Points on a hilly landscape, in no order, each with its height.
A climber steps from a point to the highest of its 2 nearest points, and stops where none of them is higher. Distance is the straight distance between rows; heights are no part of it.
vede (h 174): [-16 -42 -40   7 -20  12 -10 -17 -22  37  39   7   2 -12  50   2  13 -59
  36  16]
tubuz (h 258): [ 54  -5  20 -29  14   5 -22  -9  24 -13  -3 -14  17 -18 -37   4   3  34
  -7   9]
gati (h 193): [-31   0  -9  14 -24 -29  15  -8 -35  31  21   0 -13 -11   5  -3  10  -8
 -11  21]
Feze (h 128): [-32   7  24  27 -15   1 -15 -23 -11   3  53  43   4   2  34  21 -14 -16
  21  -9]
zotof (h 529): [  6  27   3 -11 -42  -4   6  18  -5  -5 -38 -20  25  19 -40  22   4 -19
 -35 -71]
ladiv (h 339): [ 23  67 -19  13   9  28  10   3  19  28  -1  -1  17  11 -35   8 -19  11
 -29  -3]
Rivo (h 527): [ -8  -7   5  -2  -4 -34 -23  12   2   0  -3  28 -18 -13 -27  -9 -26  31
 -29  -8]
nugo (h 760): [-30 -53  -6   2   7   4 -35 -14  12  -6  42   4 -13 -38  24  -7  19  14
  24 -25]
medi (h 150): [-23 -14   5  15  13   3 -11 -14   1  -5  40  34 -13  -1  64  15  -9  -7
   3 -14]
Guzul (h 186): [-14 -24 -16  -7  11 -10  -3  -2  -3  -5  18  25 -33  -1  71  -9  11  -3
 -11 -16]
tagip (h 290): [ 32   8 -13 -22   7  -9  -3  12  11   2 -12  -4   5  20  14 -22   0  26
 -34   1]
lela (h 299): [ 13  -7 -18   0  49  -1   5 -10   3   4   5 -29   2  16   6   9  12   9
  16  45]
Laten (h 169): [ -6  -6  19  -6 -17  -8  37   6  19 -42 -41  -8  -4  18  51  -8   8 -10
 -26 -27]
pas (h 115): [  4 -15  10  24   3  18   9   6 -16 -22   7  -4  -8 -20  26  42  13   5
  53  57]
dus (h 346): [-40  24  -4  16  19  14   6  21  -3  40  10  19   4  20  -9 -29 -28 -13
   1  20]
Kod (h 206): [  9  -7  13 -22  40 -19   9 -17  28  -8 -29 -20 -24  -4 -29  -6 -21  -7
 -14 -40]
Toret (h 515): [-21   3  -5  34  45  28  11  16 -17  19   2   3  -6  38  20   8  -6 -27
  28  45]
viruk (h 448): [  4 -14   8  -8 -18 -32 -22   1  -4 -12   0  -2  -6 -16 -32   2   7  31
 -33 -19]
Lekig (h 222): [  6 -31  14 -12  -6 -14   6  12  27 -54 -65  -1  -3  12  33 -13   0  -5
 -27 -37]
vati (h 286): [ 29  35  15 -28   3  -1  16  -9   9  12 -16 -28  16  12 -57  -8  -6 -10
  -6 -29]
gagag (h 255): [ 36  -5 -22 -10  -2  -9  -5  11   8 -30 -28   9   0  32  39 -17  18  27
 -44 -17]
Desor (h 67): [  6 -51  -6  23  -1  32 -23   2 -30  -5   2  27 -23 -23  40  25  14 -31
  12  59]
foze (h 382): [ 35  55   8  -9 -29  32   9  -1  36   5 -54  -8  10  -7 -23 -30 -38  21
 -15   5]
gog (h 121): [-42   0  25   2  -3   4  18  -8  -7   0  27   7   6 -10   8  16  -2  -5
  46  19]
tik (h 531): [-26 -42  12 -15   7  -7 -30  -4  35 -15  17  -4  -8 -17  32 -25  22  11
  15 -53]
vuk (h 46): [ 19 -52 -31  28  16  17 -29 -11 -30 -17   6  24 -26 -25   8  31  10  -4
 -15  51]
Donut (h 99): [-34   2  31   1  19  21   3   0  11 -23  24  12  18   8   0  30  -9  -2
  75  10]
mulos (h 739): [ 18 -14 -30   0  16  -1 -36   0 -39  20  36 -18  29  -3 -29  51  37   7
   1  -2]
dogem (h 149): [ -6   0  10  -4 -49 -14  23  20  10 -30 -29  -7   9   8  55 -12  16   5
 -15  -5]
kud (h 332): [ 35 -10   8 -18   7  -6 -15  10  37 -38 -55   2 -12   6   1 -13 -18  16
 -34 -35]
Burin (h 223): [  6 -14 -29   2  -9 -20  11   5  -6 -22 -13  23 -21  17  65 -18  18  18
 -28 -13]
vut (h 690): [ 28 -11 -29   7  -2   0 -31  -6 -51  26  27   5  22   5 -11  23  25  -3
 -21  22]
Vubi (h 151): [ 16 -10 -42   4 -29 -27   5 -29 -45   3  24   2 -19 -30   3  33  28  -1
 -23   2]
Rodan (h 11): [  8 -59 -39  13 -25  12 -14 -22  -3  -7  31  16 -19 -65  40   7  14  -6
  21  24]
valup (h 327): [ -7  43  15 -22  -5   5  37  -2  18  13 -23 -13  10   2 -50 -26 -22  -8
   3  -4]
Kobud (h 325): [ 22  11 -16 -10  41   8  10   2  12  10   3 -12   4  30   7 -10  -4  12
 -12  29]
Kif (h 250): [ 12  -3 -10  -9  53 -16   1 -17  14   2 -12 -18 -17   6 -46  31 -12   5
  -8 -18]
geg (h 129): [ -6   8  11  -2 -55 -16  36  -4 -13  -4   4 -10  -6 -17  41  -2  22   4
 -18   6]
Vugef (h 596): [ 23  35   1   7 -42   1   6  15 -27   7  20   1  20  -3 -16   7  12  22
 -39   1]
kez (h 192): [-22 -28 -31  -1   6  -9  -2 -11 -20  32  33 -18   0  -4  33 -11  22 -35
  43  24]
somi (h 308): [-36   8   2   7  16  12   2  20 -12  27  10  12  23  15 -27 -22 -17  -4
  37  40]
lup (h 245): [ 28  18  26 -26  -3 -17  15 -21  -9   0  -2 -35  19  -7 -47  12  17  -4
   0 -13]
Nozod (h 280): [-10 -18  22 -17  37 -17  27 -23  26 -15  -9 -12 -37 -19   8   4   1  -8
  -8 -36]
vez (h 648): [ 12   4   5  -8 -29 -21 -12  12   5 -24 -42   2   8  16 -33  18  -3  -4
 -43 -69]
tuto (h 315): [ 24  54 -25   1  13  12  14   7   9  19  -5   3   3  28 -15  21 -15  11
 -51 -38]
Bov (h 640): [ 31  16 -24   2 -25  -3  -7   1 -44  11  19  10   6  12   8   5  23  11
 -50   2]
Sekek (h 164): [  4 -19  17  -1  30   7  -3  16  12 -18  -7 -20  10  -6 -19  14  14  23
  63  41]
zur (h 472): [ 14  45 -14   3 -39  25  -1  31  16  -9 -41 -16  39  28 -25   9   0  -8
 -41 -55]
gez (h 528): [-29  -2  51 -14  -5  -4 -21 -12  31 -21  29  18  14   1   6  -6  -9   2
  36 -49]
gesu (h 414): [ 19  46   8   7 -36  10  30  24  22 -13 -21 -19  24  17  -3 -39   9   7
 -24  -6]
bamu (h 391): [ -8 -33  29 -30  -9 -15 -10   5  32 -29 -12 -10  -5  -6  39 -29  18   1
  12 -44]
Rigad (h 319): [ 57  29  21 -31  -8  19  -4  -1  28  -4 -29  -2  17  -7 -24 -11 -17  29
 -14   5]
dudiz (h 224): [-23 -14  -3  19  -1 -27  -6  -6 -35  16  18   9  -8 -17 -29   9  -4   1
  -7  30]
gop (h 577): [  0 -33 -16   0  12 -26 -37  -8 -13  -5  23 -17  -5 -18 -41   0  27  28
 -11   0]
Ror (h 207): [ 23   1  19 -17  21   1  -5  -4  18 -10  -8 -20  18  -6 -46   6  -7  28
  25  39]
sebof (h 579): [ -6 -11 -22  29  23  14  -5   2 -40  33   5  -1   1  35   3  -8  11 -39
  -5  51]
guk (h 665): [-45 -24  20  -2   8  -5 -38  -8   7   2  48  17  12  -5   9  -7   2   1
  42 -22]
zif (h 395): [  2  41   0  14 -33  10  19  31  -2  12   5  -9  30  12  11 -55  15   9
 -17  23]
kisez (h 466): [ 24   0  11 -11 -13 -13 -14   6  16 -28 -60  -3 -12   5 -33  -4 -29   0
 -33 -48]
lam (h 378): [-10  50  -7  24  -8  21  24  22   2  26  10   8  14   7  -3 -50 -12  -7
 -19  27]
duzuz (h 191): [ -2 -13  31 -25   5 -22  24 -31   0 -13  -2 -39  -8 -33 -26  -2  23 -12
  16  -7]
nivip (h 285): [ 23  22 -18 -10  40  -9  10 -11  12   3  -1  -3 -13  17 -19  30 -14  12
 -35 -27]
tam (h 265): [-26  -2   3  19   2  -7  -2  13 -39  22   7   4  11   4 -49   2  -5  -7
  19  52]
Sobe (h 132): [  8   2   9  21  -3  25  17  11 -25  -6   8 -12  21  -4  -2  15  19   4
  51  74]
venol (h 449): [-18  13  54 -18  -4   8   8  -8  38 -21  -3  14   2  10  24  -3 -18 -18
  20 -55]
mulaz (h 639): [ 20 -25 -42  20   6  10 -24 -14 -57  30  11   4  -8  15  -8  17  24 -44
 -20  42]
Repad (h 438): [ 19  53  -9   9 -30  14  12  26  28  -6 -53 -25  25  28 -19 -26  -7  -5
 -29 -29]
sunuf (h 697): [  0  13  -6 -12   1 -14 -22   1  18  15 -29  15 -19   0 -33  -7 -53  31
 -28 -12]
fori (h 392): [-35  46  25 -16 -11  26  12  -2  41  12 -24  23  -1   4   9 -22 -61   0
  28 -35]
vok (h 153): [-31 -14  22 -20  -9 -22  23 -21  -2   4  21 -25  -9 -26  -2  -4  18 -14
  32   0]
gase (h 113): [-44  24  38  10 -27  -2  11 -15  -9   0  50  28  22   6  11   8 -11 -10
  31 -18]
kemiz (h 373): [ -8   3  50 -21   7  -6  27  -7  35 -17 -28   7 -26 -16  15   2 -32 -16
   1 -37]
gadu (h 670): [  8 -32 -32  15  30 -18 -36  -6 -27   2  20 -19  -1  -2 -43  34  20  12
   2   9]
tefek (h 226): [-14 -53 -34  23  12   4 -23   9 -35  18   8 -17 -15   1  13   6  30 -43
  50  39]
pap (h 266): [  8 -27 -30  21  37  -4  -6   5 -19  -4   5 -36 -17   5  -1  16  30  -9
  44  38]
Bamap (h 173): [ -6 -11 -31  13 -45 -25  16 -16 -52  23  21   7 -19 -17  24  -5  18 -22
 -28  13]
volak (h 81): [-30  14  11   8  21  41  16  19   4 -15   1  24  17  21 -16  28 -32   6
  80  29]
suze (h 360): [-34  45  27 -16  -9  14  41   1  28  15 -27   8  -4  -3 -16 -33 -30 -13
  18 -24]
Vus (h 535): [ -2  12   3 -12  14   0 -10   8  38  22 -33  11 -23   9   1 -25 -53  17
 -11 -14]
Dava (h 359): [ 24  53 -23  25   9  23  15  13  -3  28   9   5  12  15  -9 -19  -7   7
 -38  21]
resor (h 446): [-24  14  21 -11   0   0  -5  15  39  13  -5  29  -9   9  15 -20 -47  13
   5 -24]
Bomi (h 95): [ -9 -40  10  23  11  18 -21   4 -17 -13  25  11  -8 -26  29  27  12  -1
  43  41]
fereg (h 29): [ 20 -52 -38  10   4   4 -13 -23 -17 -10  18  23 -29 -43  34   3  24   6
 -10  23]

Where does a climber stop that starts at each point below?
valup: sunuf
Bamap: vez
dogem: vez
Kod: nugo
nivip: vez
gase: Kobud
Ror: vez

Call two points neighbours if one is among the 2 nearest of the other. Go from one point of each pair to the other, from neighbour to neighbour, staying as high as possible. Name the lowest point that can't be avoided.
mulos / vez: Dava
mulos / sunuf: viruk
nugo / mulos: Lekig
